Points, in no order, along strands that fork, close into loops and pass close to each other.
In the rows, 128 means zero.
Two points are linked if the straight distance between their rows is under 141. Some points are linked to none.
<146>: [ 80  77 191 116 137 127 154 117 150 144 130 130 141 114 140 143 129 154
 120 147 136 137 160 131 154 148 118 104 169 163 128 136 160 107 119 137
 137 133 149 136 142 100 117 119  68]
<1065>: [ 74 105 211  96  68 180 128 125 136 125 107 112 121 135 192 118 139 142
 114 147 143 121 117 127  89 168 157 148 116 113 119 159 154 142  88 141
 135 113 128 201 112 108 132 156 151]
<1341>: [116 163 122 121 109 125 131 154  65 155 105 116  90 135 171 110 109 127
 120 136 147  86 128 118  79 129  98 192 121 107 106 126 113 163 190 178
  84 134 179 151 101 139  86 154 142]
<262>: [114 164  25 135 137 143 115 123 107 127 157 163 153 100  94 134 116 108
 123 118 141 140 124 139 151 164 132  93 139 132 149 163  67  68 144 123
 122 157 117 124 130 162 170 144 181]
<913>: [175 147  59 119 157 112 109 134  89 174 117 125  99 158 163 154 123 131
 108 119 155  68 111 153 118  77  84 161 103 103 123 163 134 175 188 184
  91 160 140  86 100 151  96 126 188]
<1095>: [129 211 112 140  70  94 121 141 111 102 100 108 140 111  89 122 141 122
 162 108 124 132 137 120  75  90 109 156 149  92 111  68 156 133 170 165
  98 138 123 141 129 118 137 166 178]
<1423>: [134 171 122 133  94 138 147 127 121 110 150 134 144  97 172 110 128 142
 113 165 130 111 123 154 126 183 192 133 118 115 124 167 144 142 121 168
 109 142 134 171 110 117 145 156 180]
<1512>: [137 208 135 156  66 126 135 138 112 132  98 102 136 107  96 113 127 132
 138 124  87 117 143 144  89 117 116 178 144  92 107  84 115 115 158 164
 123 148 106 172 147 122 142 148 142]
<1026>: [128 180  74 141 135  61 138  95 145  78  95 109 142 128  89 156 149 125
 179  75 156 170 136 116  56  93  97  95 118 126 128  86 137 106 111 109
 103 144 131 118 105 133 119 149 207]
<259>: [116 114 178 100 137  88 122 100 102 195 122  98  79 156 149 140 170 130
 125 152 143 117 158 143 132 110 104  71 138 147 126 131 168  92 183 135
 127 124 156  92 156 132  95 139  84]
<1436>: [138 150 123 194 113  57 135 165 130  83 149 126 171 131  92 157 150 107
 173 107 109 164 112 100 127 106 138 140 153  91 111  22 178 154 151 116
 130 139 117 144 153 139 134 161 174]
<1223>: [117  92 164  94 167 110 126 130 104 173 124 113 115 140 175  98 114 134
 116 148 173 128 176 126 140 141  96 125 138 158 146 126 150 133 136  92
 175 120 124  85 113 107 114 104  62]
<164>: [ 25  49 194 129  88 153 114 135 155 146 141 126 113 101  79 154 116 138
 126 105 142 122 121  92 114  96 121 123 143 121 125 101 173 128 125 122
 128 143 136 148 117 127 111 112  37]
<72>: [181 139  97 124 150 125 146 151 147  87 130 129 132 148  85 110 111 129
 155 160  88 136 110 118 137 124 145 156  90 165 138  99  90 104 104  60
 166  94 124  67 128 131 122  79  94]
<291>: [168  99 101 120 170 107 133  91 120 110 143 116 119 139 108 114 172 148
 166 122 107 181 188 145 152 166 142  54 170 153 129 146 136  90 146  91
 138 106 156 107 157 115 130 113  84]
<73>: [139  98 160 105 136 191 123 126  99 147 139 121  96 136 202 104 116 136
  93 118 163 102  71 131 147 120 132 131  60 117 100 195 132 218 122 140
  98 136 143 169 100 162 142 111 200]
<1072>: [ 49  66 159 135 111 160 106 138 131 151 173 135 101 115 123 133  92 116
 100  82 159 120  74  82 140  71  73 109 110 133 109 150 169 167  91 100
  97 115 188 138  97 154 108  99  72]
<1071>: [118 149 173 158 110 185 123  82 158 127 135 132 154 116 125 162 146 158
 105 154 117 141 138 163 125 156 161 132 150 125 102 164 141  99 101 153
 118 187  84 159 153 111 150 142  77]
<833>: [172 151 144 197 117 113 109 123 159 113 140 135 153 144  64 178 176 148
 149 125  66 159 115 123 145 104 144 124 152 101 103  60 120  89 111 129
 120 130  90 164 184 148 139 111 113]
<905>: [157 130 108 118 177 121 128 129 138 112 154 164 139 122 105 144 108 144
 112 148  64 133  93 114 170 134 167 139 121 127 140  86  62  79 107 112
 113  75 129 107 181 163 113 108 126]
<471>: [203  93  61 126 119  93 120 143 150 109 110 101 139 152  79  96 147 105
 125 125 136 127 153 151 132 132 149 118 131 167 144 163  84  95 117  55
 176  82  96  72 129 129 163  81 105]
<1447>: [108 163 134 135 102  93 120 136  99 121 137 139 132 140 107 156 131 119
 152 122 129 135 121  87 146  48 115  64 114 105  82 135 203 175 190 187
  80 122 128 134 131 140 126 134 153]
<854>: [146 117 150 155 137 123 128  82 179 120 128 138 146 125  73 160 191 159
 143 128  89 165 178 141 150 125 151  81 164 131 112 143 143  94 127 146
  94 148 118 146 182 127 119 124  63]
<98>: [ 28  43 204  99 106 154  96 121 160 167 124 137 104 124 140 191 136 163
 113 114 171 118 111 122 118 126 144  92 170 118 161 148 147 154  55 146
 135 154 141 145 119  68 103 135 121]
<1404>: [ 84  76 158 133 131 183 110 148 127 147 150 132 115 132 158 104 109  96
  79  97 179 123  83  89 137  91 102 156  67 132 102 166 141 219  79 138
 104 126 146 162 109 158 120  78 120]
<643>: [ 57  78 191 134 124 157 151 131 146 127 163 153 117 105 131 158 114 153
 101 143 133 112 115 118 124 134 135 114 128 133 116 158 176 151  99 180
  89 137 134 164 104 145 123 118 101]
<1426>: [110  34 124 113 164 140 100 111 146 147 142 143 160 114 179 125 111 114
 111 114 153 141 209 137 184 167 126 111 170 172 147 123 129 145  84  99
 176 137 105  88 134  85 118 112  84]
<221>: [143 153  97 113 153 141 120 159  98 158 111 112 131 131 147  85 120  99
  96 145 164 114 155 153 109 156 120 192 131 157 131 166 114 157 142 146
 127 160 120 107 103 124 131 135 152]
<1052>: [127 134 168 164 134 156 126  82 179 129 135 150 149 132  87 164 165 168
 136 138  92 161 163 152 128 120 137 109 168 134  95 142 152  92 123 147
 112 183  97 143 172 126 126 124  53]
<841>: [ 75 103 170 165 104 127 112 153 110 142 169 120 116 130 105 133 128 110
 116 106 139 118  84  87 152  56  94  70 117 120  81 160 182 153 180 138
  65 112 157 141 117 157 117 122 101]
<228>: [ 67  96 208 103 125 154 122 118 118 187 128 110  71 133 176 166 121 128
  81 126 155 104 102 134 148  95  95  88 110 147 106 151 165 130 126 145
 103 130 161 150 124 135 116 121 117]
<62>: [134 161 112 115 102 135 140 114 119 132 126 116 156 128  71 132 128 139
 124 142  71 138  98 157 153 138 140 141 144 146 127 113  61  58 129 135
 128 119 110 126 178 125 156 121 125]
<1355>: [115 188  42 119 114 131 117 115  97 128 131 138 156  85  95 126 120 112
 122 114 124 132 108 159 130 158 141 114 146 111 153 169  71  54 147 138
 123 152 118 152 117 133 170 167 195]
<752>: [ 79  80 173  66 160 182  86 146 116 172 131 113  96 158 227 123 129 108
  86 119 185 113 129 122 148 141 103 142  91 133 143 142 139 175  95 114
 147 124 132 119 126 100 139 147 178]
<713>: [151 124  53 120 197 130 129 149 135  57  88 107 163 137  85 147 134 104
 133  75 111 151  55 112 106  66 138 130 111 113 175 115  70  65 138  99
 141 113 105  84 105 136 116 102 195]
<180>: [177  47 144  96 140 120 104 103 137 113 107 114 123 130 142  91 115 176
 152 146 154 122 185 154 134 135 131  97 131 148 138 129 135 152 132  58
 215  86 115  89 145  74 147  83  48]
<729>: [129 137 139 108 145 106 146 128  89 170 116 102 111 153 152 113 116 132
 123 165 160 109 151 130 116 145  84 155 144 160 140 121 137  98 161 115
 135 127 142  94 122 125 111 141  96]
<415>: [153 139 155 128 133 137 144 125 152 114 139 186 128 124 144 132  82 115
 112 133  42 109  74 140 163 174 170 182 113 112 131  94  73 115  76 140
 146  86 122 177 155 140 132 145 123]
<788>: [ 87 102 184  82 148 117 119 102 126 203 120 100  90 134 181 147 142 127
 106 131 147 117 163 149 154 114 107  62 142 146 136 135 180 108 163 134
 136 126 167  86 164 111 105 136  76]
<268>: [191 160  95 150 131 113 137 157 133  53 128 118  99 158  82 135 115 113
 152 151  80 147  87 113 102  98 153 143  68 133 161  81  82 108 114  61
 184  99 137  67 110 140 134  89 103]
<406>: [134 118 179 154 112 144 133 137 168 118 123 170 133 121 114 146  90 134
 110 151  49 114  90 139 159 153 139 186 117 132 113  64 110 101  77 139
 149 116 115 187 163 127 122 135  82]
<1390>: [ 90  73 149 146 129 160 101 150 128 146 166 123 117 108 131 111  98  93
  90 102 160 119 109  85 136  79 101 138  82 129 104 162 164 204 102 121
 102 123 147 132 113 171 107  59  76]
<732>: [147 197 153 161  88 142 116 115 104 128 107  85 133 141  72 128 163 145
 144 137 107 142 146 114  86  98  96 144 149 127 100  96 140  98 165 145
 112 164  87 138 157 118 133 148 108]
<371>: [154  99 132 146 135 113 140  83 155 114 117 114 116 148  82 136 201 148
 161 111  86 195 188 149 152 143 157  45 166 136 123 139 122  85 139 116
 110 127 141 141 193 107 111 122  67]
<226>: [168  45 156 129 115  91 121 124 124 115 138 113 114 100 101  86 140 124
 139 139 146 115 184 107 111 121 147 105 103 120 115 144 175 191 132 106
 160  89  98 126 138 135 127  44  49]
<479>: [140 142 107 137 136 106 116 132 120  98 132 109 121 154  52 168 172 154
 131 132  61 159  71 125 128  93 168 110 117 130 148  68  62  56 126 120
 121  90 112 101 175 146 127 100 155]
<67>: [202 129 103 158 121  90 162 155 128  95 122 114 145 135  80  98 149 123
 156 119 132 138 171 110  87 115 141 148 115 129 132 104 134 166 142  96
 165 117  89  96 105 143 135  71 111]
<485>: [214 127  89 145 151  73 124 125 108 134 114  91 105 173 110 112 170 113
 140 123 170 122 181 133  75 112 111 123 143 139 154 165 137 120 160  92
 157 117 110  77  98 148 137 112 120]
<625>: [183 122 164 196 141  91 118 120 180 112 138 154 137 143  60 174 161 146
 142 129  65 146 127 113 154 114 158  98 161 113 114  56 128  84 120 128
  94 104 121 155 177 160 120 115  93]
<653>: [ 43  41 192 102 116 162 102 103 159 152 116 148 132 120 162 182 150 149
 117 123 166 121 140 131 158 152 155  90 187 145 171 147 150 133  66 141
 141 158 130 129 127  68 129 173 136]
<403>: [118  89 164  99 118 128 148 129 148 118 104 139 147 134 138 114  87 166
 154 183 129 131 141 112 161 121  98 116 132 161 130  86 131 111 119  72
 196  90 132 107 121  65 104 107  48]
<1194>: [139 206  96 139 131 121 144 156 104 111 120 141 144  86 130  94 109 138
 144 134 131 127 134 130  86 132 120 169 134 107 121 127 136 170 147 181
 113 148 147 137 110 128 135 128 173]
<1014>: [ 72  65 171 112 138 187 125 140 140 108 150 147 107 137 175 120 107 130
 110 112 165 119  87  87 106 141 137 167  84 114 123 174 161 206  67 147
 114 116 139 177 108 151 118 119 135]
<618>: [171 148  45 117 154 121  84 147 119 165  84 124 125 143 148 142 128 113
  87 124 172  75 121 177 104  91 109 182 132 119 139 180 135 176 181 182
  98 160 136  89  89 127 109 147 203]
<807>: [110  75 108 116 168 135 106 103 121 160 139 138 127 120 164 110 124 109
 119 111 151 144 217 154 186 169 122 101 164 176 127 131 135 117 105  97
 161 143 124  67 142 113 142 110  90]
<449>: [126 209  66 123  83 141  98  92 109 145 124 107 156 118  88 131 150 126
 110 117 116 156 119 171 128 148 153 114 137 101 139 176  80  63 151 149
 124 160  85 142 139 115 174 166 160]
<28>: [113 107 158 102 122 137 153 134 166 105 114 147 157 127 128 122  82 144
 147 174 103 140 110 108 173 140 103 145 118 167 133  75 118 103  96  94
 170  96 132 115 129  75 110 114  58]
<545>: [ 79  67 197  83 159 117 109 110 138 187 119 108 101 118 200 137 129 139
 119 112 165 119 161 140 161 109 110  62 175 138 166 105 165 104 142 115
 175 122 162  91 151  73 107 118  61]
<887>: [112  73 167  83 173 117  96 118 133 189 122 121 122 128 202 105 114 142
 117 126 182 121 178 129 140 116  98  94 146 123 168 111 139 137 133  84
 218 112 125  66 127  71 120 114  54]
<316>: [172 155  36 137 182 120 138 146 128 108 143 140 180 114  71 123 136 127
 138 103 116 155 121 136 138 123 137 144 133 120 143 132  74  95 114 108
 130 125 101  91 133 148 129  94 173]
<642>: [139 158 139 141 115 174 150 170 133  98 129 149 132 103 212  67 120 121
 140 125 123 124 114 123  72 166 182 172  87  84 112 163 131 227 117 171
 129 146 139 172  97 158 111 136 176]
<1492>: [149 138 115 131 165 110 118 141 118 107 142 144 126 130  72 165 138 142
 119 154  46 145  62 113 155 118 175 150 109 119 146  68  64  78 117 124
 115  76 133 105 180 161 119 104 138]
<282>: [126 187  99 117 142  86 123 109 121 137 146 141 130 127 119 156 161 141
 124 162 125 165 166 138 158 113 125  69 127 136 114 178 170 137 165 176
  99 141 144 131 132 121 143 145 160]
<502>: [ 52  78 175 149  91 144 114 145 117 161 165 122 101 109 112 140 125 107
  94  86 145 119  69 104 147  64  85  87 115 130  88 155 169 140 132 116
  71 113 173 145 108 160 114 124  69]
<299>: [ 26  63 212 103  96 154 119 129 160 169 108 127 118 130 128 167 117 151
 106 115 173 125 122 113 110 108 122 127 160 136 143 113 151 130 105 141
 156 154 133 167 114  73 109 110  67]
<118>: [169 154  55 136 176  97 145 123 139 110 160 135 165 122  76 128 152 148
 162 115 119 170 151 127 140 140 123  95 148 130 133 136 103  87 127 101
 118 127 116  96 139 147 125 110 161]
<1463>: [120 172  47 105 150 122 118 110 117 101  97 125 173  91  83 135 113 116
 127  84 117 137  74 143 114 100 121 129 146  79 166 154  66  45 156 138
 119 129 123 137 119 135 146 158 211]
<366>: [149 135  42 144 163  94 136 108 134 100 120  80 133 167  91 144 167 120
 155  69 131 175 122 116 110 104 109  36 140 136 174 158  84  41 140  83
 131 103 115 108 112 131 115 141 176]
<592>: [110  96 154  67 137 153  98 147 111 195 115 116  89 175 221 109 130  94
  77 108 197 101 129 141 119 144 118 195  62 126 119 144 110 192 113 122
 137 116 130 113 132 112 109 134 162]
<596>: [102 131 158 112  95 162 151 115 132 122 136 139 156 117 146 119 108 131
 114 145 114 114 124 149 153 200 142 142 142 159 125 132 100  99  84 125
 138 125 109 162 142  93 156 166 129]
<460>: [145 156  37 120 188 130 129 136 131  89 110 119 186 113  68 125 125 116
 146  83 122 150  86 128 115  98 120 143 141 104 159 140  73  66 130 113
 128 134 111  98 119 142 138 120 206]
<806>: [185 163  98 139 113 109 165 146 113  91  86  93 107 154  87 110 102 115
 174 137 103 111  95 105  90 118  96 179 125 131 158  91  95  91 155  84
 142 114 137 104 102 122 117 133 117]
<484>: [167 179  93 155 114  95 146 156 119  78  89 109 107 132  71 128 113 119
 168 108  64 133  70 105 111  99 109 175 122 110 158  51  91 103 141 100
 143 116 142 110 107 128 133 119 158]
<1029>: [214 150  97 177 100  94 159 166 134  66 126 119 126 147  92 122 130 111
 175 103 137 141 143 106  71  95 138 143 104 117 140  64 120 169 152  63
 173 119  99  90  86 138 149 105 116]
<1207>: [134 143 135 124  80 151 124 107 129 116 142 121 128 112 176 123 155 147
  99 176 128 110 106 156 151 172 210 104 109 110 117 191 179 152 136 159
  98 144 119 170  88 108 153 158 168]
<224>: [130 203  86 122 118  71 133 106 136 121 127 136 142 116  91 157 168 149
 148 151 134 173 161 131 121 108 123  93 126 121 115 148 153 109 145 170
  95 138 138 133 132 121 140 147 184]
<567>: [148 141  66 149 154  75 147  87 144  89  95  79 140 160 108 161 157 114
 151  69 146 159 113 113  83  84 107  54 134 129 172 137  80  45 131  87
 119 118 116 128 100 111 105 159 181]
<639>: [ 51  75 178 134  78 172 121 113 140 140 160 162  80 112 123 174 127 164
 109 116 137 103  65 130 120 118 139  93 112 112 118 178 167 172  88 158
  69 136 138 158 100 157 127 126 112]
<327>: [139 129 150 199 137  72 147 158 155  93 169 156 152 118  82 150 144 129
 167 133  97 136 135  87 142 118 137 132 152  92 106  54 191 135 145 140
 114 127 116 151 144 160 132 135 122]
<1465>: [193 116  70 117 136 114 137 142 144 109 110 128 155 142  81  88 121 110
 139 137 119 131 129 126 140 128 146 154 114 163 141 138  81 102 111  61
 167 100 105  65 126 135 133  81 106]
<437>: [140 151 103 106 146 150 155 140 129 105 146 174 150 116 132 105  79 105
 133 120  47 114  77 140 146 179 155 193 109 131 132 112  53 117  97 131
 159 107 125 136 147 136 132 142 147]
<1440>: [154 171  99 131 132 141 172 119 130 104 161 162 164  87 163 107 115 121
 121 149 112 109 117 148 141 203 186 145 123 107 138 144 103 128  97 140
 124 146 118 163 127 135 150 158 168]
<1385>: [100  20 147 104 166 147 117 123 170 146 143 150 166 128 175 145 106 129
 106 116 160 134 184 106 158 142 128 128 158 138 168 136 135 182  56 110
 176 122  93 113 113  77 104  98  77]
<155>: [135 202  88 142 108  70 131 111 140 108 130 143 163 109  67 158 171 149
 172 125 117 179 140 127 117 113 129  99 125 104 111 102 144 100 125 159
 104 143 115 145 164 129 142 138 190]
<612>: [152 174  61 127 146 105 112 125  96 134 103 104 130 130 124 126 113 111
 120 137 151  88 128 149 100 133  89 169 175 122 161 166 114  76 161 149
 105 156 153 125 107 120 104 181 171]
<663>: [111 140 150 126 136 133 132 111 123 150 153 144 106 119 152 151 138 137
  98 168 131 133 136 144 167 120 132  71 119 137 111 197 167 152 161 188
 102 146 144 139 114 133 145 130 141]
<827>: [155 164  83 129 133 124 104 138  62 166 111 135 107 141 155 132 113 122
 120 100 168  86  99 124 121  67  82 145  97  91  96 133 131 205 198 177
  79 150 148 112 104 159  98 116 177]
<1234>: [193 149  86 129 141 113 155 147 119 117  82 103 136 154  92  88 110 107
 152 144 146 116 127 123 106 129 101 188 134 155 153 131  95 109 145  87
 157 125 103  90 104 126 128 114 112]
<1408>: [ 88 114 123 108 121 170 116  98 112 128 136 159 138 121 164 112 110 103
 126 134 140 112 139 140 187 217 126 108 148 175 136 121  86  96  76 101
 153 144 120 137 137  92 174 167 160]
<1506>: [139 122 141 103 136 125 135 131 152  97 136 142 146 134 101 118  93 134
 144 183  74 127  96 121 172 141 138 151 102 163 142  72  97  88  87  77
 160  87 139  83 143 111 102 106  63]
<138>: [129 158 159 154  97 105 145 128 124 133 130 103 138 127  77 136 172 142
 141 154 111 149 159  99 121 101 121 118 149 135 103 104 162 104 162 160
 113 142 117 145 144 128 138 134 111]
<537>: [140  99 122  90 136 150 104 150  95 199 103 113  82 163 209 108 125 100
  79 114 179  77 112 161 110 136 124 196  66 124 108 158 106 197 140 146
 111 143 139 109 126 147 113 140 184]
<442>: [113  86 179  99 106 171 114 101 121 136 140 127  85 131 204 120 116 158
 102 144 154  95  55 127 153 129 142 102  85 104 123 200 172 168 123 133
  91 129 149 184  86 152 146 126 190]
<414>: [174  81 147 120 135 134 132 116 141  87 124 127 140 134 134 111 110 175
 168 156 123 131 167 124 141 129 131  99 127 153 125 112 136 137 115  53
 190  87 126  92 130  97 125  84  37]
<1174>: [142 116 139 128 164 142 136 110 165 124 153 176 149 112 114 165  97 134
  98 139  79 129  95 141 189 149 175 119 144 135 131  90  71  70  83 122
  92  88 119 133 193 157 124 130  93]
<1010>: [168 141 133 198 121 107 135 180 125  79 133 143 117 117  94 118 106 108
 170 148  60 140  75 104 167 128 120 186 116 108 127  26 127 137 155 101
 151 112 135 145 136 136 113 137 122]
<673>: [ 44  68 202  70 113 180 102 141 137 131 118 131 103 151 185 129 142 144
 122 124 168 130  97  91 103 148 125 148 121  91 145 156 152 162  67 136
 142  92 161 189 105  81 131 154 165]
<1198>: [ 92 126 169 133 121 140 139 125 125 129 158 143 121 105 138 151 123 144
 102 166 134 120 122 126 132 120 140 103 118 134 101 180 180 154 136 195
  86 139 143 161 111 140 137 122 124]
<1388>: [120 203  85 140 104  64 131  97 127  80  83 108 145 121  79 139 146 126
 175  87 146 139 122 122  58  90 100 129 141 114 133  70 152 120 144 138
  90 146 129 126 114 123 123 173 213]
<1409>: [179 163 106 167 112 104 128 154 113  58 122 123  93 151  74 144 116 100
 158 148  66 157  58 108 118 100 151 147  75 121 160  47  96 110 127  83
 176  97 156  92 111 140 128 116 123]
<173>: [146 186 106 108 122 145 164 147 126 114 109 150 131 103 128  91  78  97
 148 101  49 119  96 156 107 163 151 193 127 108 144 131  52 130 122 136
 167 125 139 146 124 137 133 144 167]
<914>: [147 119  98  98 190 107 111 101 111 147 140 115  84 143 139 124 174 126
 126 127 101 167 201 148 171 120 123  40 128 125 132 187 189 135 174 143
 111 130 170  84 145 120 129 131 120]
<1536>: [187  57  94 109 120  92 106 124 143 129 104 115 125 140 112  83 141 128
 137 132 152 124 178 171 137 158 152 102 133 159 133 143 114 122 134  58
 196  74  99  78 146 107 173  90  80]
<1033>: [138 122 144 139 134 151 118 126  78 191 150 117  85 147 187 136 104 118
  89 116 157  88  95 111 161  73  68 130  73 118  88 141 132 165 153 131
  76 134 167 129 125 170 104 103 123]
<1279>: [126  93 139 130 153 151 152  92 188 119 136 177 167 109 139 163  91 147
 105 130 103 121 133 137 189 167 159 113 163 159 136 106  88  77  66 116
  98 115 120 136 170 124 122 162  87]
<1296>: [162 154  68 115 135 125 118 169 121 178  70 118 124 134 137  95 123  88
  95 120 173  85 133 161  80 124 126 206 137 130 142 172 114 190 163 179
 104 148 135 119  91 120 108 124 174]
<601>: [129 185 115 171  91  78 131 163 120  87 125 125 155 101  96 126 129 112
 170 109  98 150 112 117 115 115 125 164 161  76 117  37 164 154 162 154
 133 132 128 156 148 131 140 160 179]
<938>: [148 204 105 127 102 151 152 157 132 114 101 135 138  94 189  63 103 102
 157 121 106 113 127 152  63 174 175 155 126  89 146 167  95 203 123 145
 133 144 145 143  85 138 115 149 189]
<376>: [131 163  78 148 133  49 147  78 156  91  79  79 132 161 103 165 156 116
 158  67 156 165 123 113  49  90  92  72 130 129 148 112 100  71 114 100
  99 133 124 131  95 110 105 166 196]
<522>: [139 207 124 145  89 169 120  91 120 132 139 109 160 110 117 136 144 156
 105 142 101 149 127 170 124 143 155 139 143 108 113 161 111  84 123 149
 134 175  77 157 168 107 160 143 121]
<571>: [ 93 116 119  92 168 156  99 114 126 193 146 130  84 143 200 136 133  99
  85 126 162 105 195 159 162 151 113  88 125 170 125 122 162 127 142 123
 139 162 138  54 134 137 156 155 132]
<731>: [172 134 131 139 162 155 164 129 159  96 168 176 163 107 164 107 114 127
 103 136 137 115 140 129 125 199 174 178 114 114 134 142 122 179  71 145
 118 143  90 165 133 151 138 151 150]
<1169>: [115 189 143 130  50 139 127 147  99 146  98 102 106 114 169 115 113 131
 119 141 128  81 146 142  64 135 138 170 132  96 102 139 106 158 176 178
  93 129 152 175 114 128 116 172 147]
<819>: [108 100 163 103  89 167 118 103 123 131 129 123 104 127 194 125 140 154
  93 169 143  97  94 142 160 156 181  93  99 127 122 201 178 154 139 148
  98 135 127 170  93 125 151 154 182]
<1170>: [102  64 175 112 138 157 157 106 193 118 132 177 161 116 155 179  94 165
 117 134 141 111 134 124 155 184 158 124 178 148 157 117 121 120  42 130
 119 120 112 148 128  99 124 176 104]
<884>: [ 88  92 141  74 162 156  97 140 131 190 139 126 101 155 211 116 133  93
  80 126 184  98 178 146 155 158 106 118 107 160 132 122 149 157 117 116
 151 151 107  70 126 119 149 146 153]
<1233>: [ 90 113 188 112  90 165 157 131 142 115 128 125 137 105 180 107 115 136
 127 148 115 114 132 137 106 195 147 160 122 121 125 143 133 131  86 152
 140 119 121 201 125 109 134 160 137]
<568>: [131 188  79 132 113  83 104  98 146 115 130 133 166 115  61 176 167 157
 172 112 104 185 104 151 107  99 130 108 119  77 124  96 111  85 109 145
 117 142  76 149 173 138 137 134 201]
<265>: [125 144  58 129 154 138 111 111 105 147 149 144 128 129 118 118 126 104
 119 139 150 148 166 154 173 168 107 103 162 167 133 153  95  70 141 112
 127 157 137 100 133 152 168 149 146]
<718>: [136 152 135 144 133 118 145 161  79 126 125 106 114 130 126  89 124 116
 140 138 158 127 147  82  93 108  98 175 117 124 123 104 155 169 190 124
 115 134 131 110 110 145 116 114 112]
<512>: [148 205 104 131 119 140 162 162 119 124 106 132 133  95 147  77  92 107
 154 120  99 114 129 150  74 161 129 192 138 114 138 139  89 153 133 147
 140 145 144 149 106 134 126 142 175]
<956>: [ 90 126 161 153 102 113 115 157 116 131 157 132 118 132 102 154 138 109
 142 113 121 128 103  91 151  47 108  42 117  97  73 160 196 165 180 173
  60 123 129 143 127 152 121 124 110]
<1449>: [ 93 136  86 106 135 166 110 122  94 129 114 156 132 149 143  95  86  73
 130 106 137 101 126 147 152 207 115 150 131 176 127 139  59  88 101  98
 162 140 116 125 121 116 169 155 154]
<717>: [122  63 160 148 135 127 119 142 124 126 160 111 122 111 115  94 122 107
 124 129 149 122 155  83 127  97 123 119 102 115 113 152 185 194 127 119
 126 111 112 123 116 160 103  55  50]
<1280>: [ 60  67 169  75 118 193  99 135 141 106 137 152  98 162 170 131 129 133
 132 106 180 130  83  73 101 134 127 164  99  95 152 173 158 199  42 131
 137 101 160 177 108 123 119 122 155]
<278>: [137 139 149 123 114  81 130 123  78 178 115  88  87 158 126 136 162 140
 121 166 148 108 154 132 106 121  90 130 150 152 126 124 142  93 195 147
  98 136 147 105 124 137 107 147 116]
<1414>: [ 68  57 177 115 140 134 146 105 172 139 125 147 154 113 145 167 114 153
 120 130 140 125 157 128 165 161 129 105 183 167 149 133 142 116  80 144
 135 140 138 143 133  85 114 141  87]
<111>: [161 139  79 132 174  99 139 115 118 123 158 117 140 139  93 112 168 141
 162 129 115 181 178 131 149 149 128  73 166 150 130 152 111  84 144  88
 124 114 136  96 140 133 131 113 120]
<1327>: [155 126 148 181 166  99 162 148 155  94 169 165 154 104  95 139 133 144
 154 143  99 135 156  93 144 129 124 128 144 120 114  82 169 120 127 144
 103 122 136 149 136 158 130 108 104]
<310>: [156 178 106 147 125 123 105 104 135 123 137 112 146 149  54 172 180 159
 154 120  63 184  93 132 123  93 136 101 127 100 114  78  87  74 118 124
 128 132  75 130 185 139 129 113 154]
<865>: [142 161 141 147 133 107 173 140 118 110 149 126 146 113  93 114 134 150
 152 158 113 158 151 111 131 143 110 142 148 137 124 110 140 105 143 141
 119 129 133 129 125 136 132 112 123]
<1520>: [124 145 185 160  88 171 129 129 151 128 128 131 154 124 124 128 109 142
 119 141  57 112 112 158 121 153 139 186 135 115 103  99 111 105  95 147
 158 146  84 190 155 119 139 130  89]
<701>: [139  85 190 109 131  89 124  88 113 155 106 107 100 148 162 119 142 168
 161 142 164  97 164 141 116 127 113  62 144 134 146 108 150  96 180  70
 195  98 154  97 147  95 111 128  38]
<900>: [128 134 118 137 126 135 112 139  48 167 126 120  84 155 178 115 111 107
  98 119 162  86 102  94 115  89  82 179  88 108  99 128 121 183 183 153
  73 134 178 121 116 160  86 118 123]
<1060>: [127 114  76 116 166 126 111 120 116 159 140 137 139 140 130 100 125 101
 123 125 146 142 194 157 170 161 119 117 166 190 128 142 119  87 125  87
 153 149 127  69 129 139 156 116 114]
<1509>: [186  87 123 137 113  92 159 145 148 118 127 130 136 124  93  81 137 135
 143 153 136 135 185 113 126 133 144 153 107 142 122 119 132 170 129 105
 173 100  90 103 118 145 123  63  72]
<569>: [ 74 113 158  84 154 145 120 100 131 195 138 116  85 134 201 151 138 110
  92 125 153 112 176 169 178 133 115  57 137 168 134 130 170 105 157 133
 134 144 162  74 151 117 137 167 118]
<189>: [127 142  93 101 143 155 125 144 109 152 114 127 135 137 150  71  91  80
 111 128 157 106 147 158 127 196 116 187 134 171 128 157  89 130 120 113
 148 153 113 121 111 114 139 160 155]
<1242>: [112 186 119 143 118 115 140 155  96 108 133 138 140 104 130 123 118 131
 143 133 137 135 121  98 111  84 129 126 118 110  92 117 183 177 174 203
  96 143 145 146 111 137 139 130 166]
<1185>: [ 70  78 196 142 117 126 149 132 147 124 143 135 122 109 106 141 127 143
 125 146 131 133 139 100 125 122 114 120 148 139 114 108 183 117 139 149
 111 134 129 154 121 135 118 112  59]
<1059>: [112 122 156 127 132 169 146 154 126 100 150 148 129 111 195  95 113 132
 117 141 141 117 111 104  95 156 157 162  94 115 117 162 148 207 104 173
 117 140 134 183 105 156 130 126 156]
<1181>: [124 214 133 155  44 139 119 151 108 141  86 101 120 104 136 108 120 122
 131 121  94  92 150 147  56 122 132 179 148  77 103 108 102 148 170 170
 114 137 124 171 124 130 113 164 132]
<702>: [108 102 152 132 129 184 115 134  97 166 131 120  94 139 192 114  96 115
  81 101 164  97  75 104 146  96  84 157  64 115  84 163 129 199 107 128
  99 130 171 169 116 163 126 104 146]
<412>: [227 138  76 189  75  97 145 176 165  62 105 138 113 140  72 134 122  90
 165 114 131 130 118 139  70  79 147 151  83 127 149  76  90 181 142  64
 197 113  97  90  92 135 153 116 107]

How many points has the smallest loop of links through each point below? Write - if it is on no loop.
<278> => 7
<1242> => 14
<371> => 13
<282> => 17
<1185> => 7
<1449> => 18
<268> => 7
<138> => 9

A tip is a point with one link. Name the tips that can be reached along the links from each point below, in the order of the rows.
<900> => <366>, <731>, <1520>, <412>
<884> => <537>
<1170> => <625>, <639>
<1071> => <713>, <1385>

A fork is a point with three links, a tip a point with one. Leave the first point through the second and follow the links. Name the first fork or tip that comes.
<67>; <1509> => <1390>
<841>; <956> => <512>
<73>; <442> => <731>
<291>; <371> => <1355>
<403>; <414> => <1465>
<1233>; <596> => <900>
<189>; <1449> => <1014>
<173>; <437> => <1520>
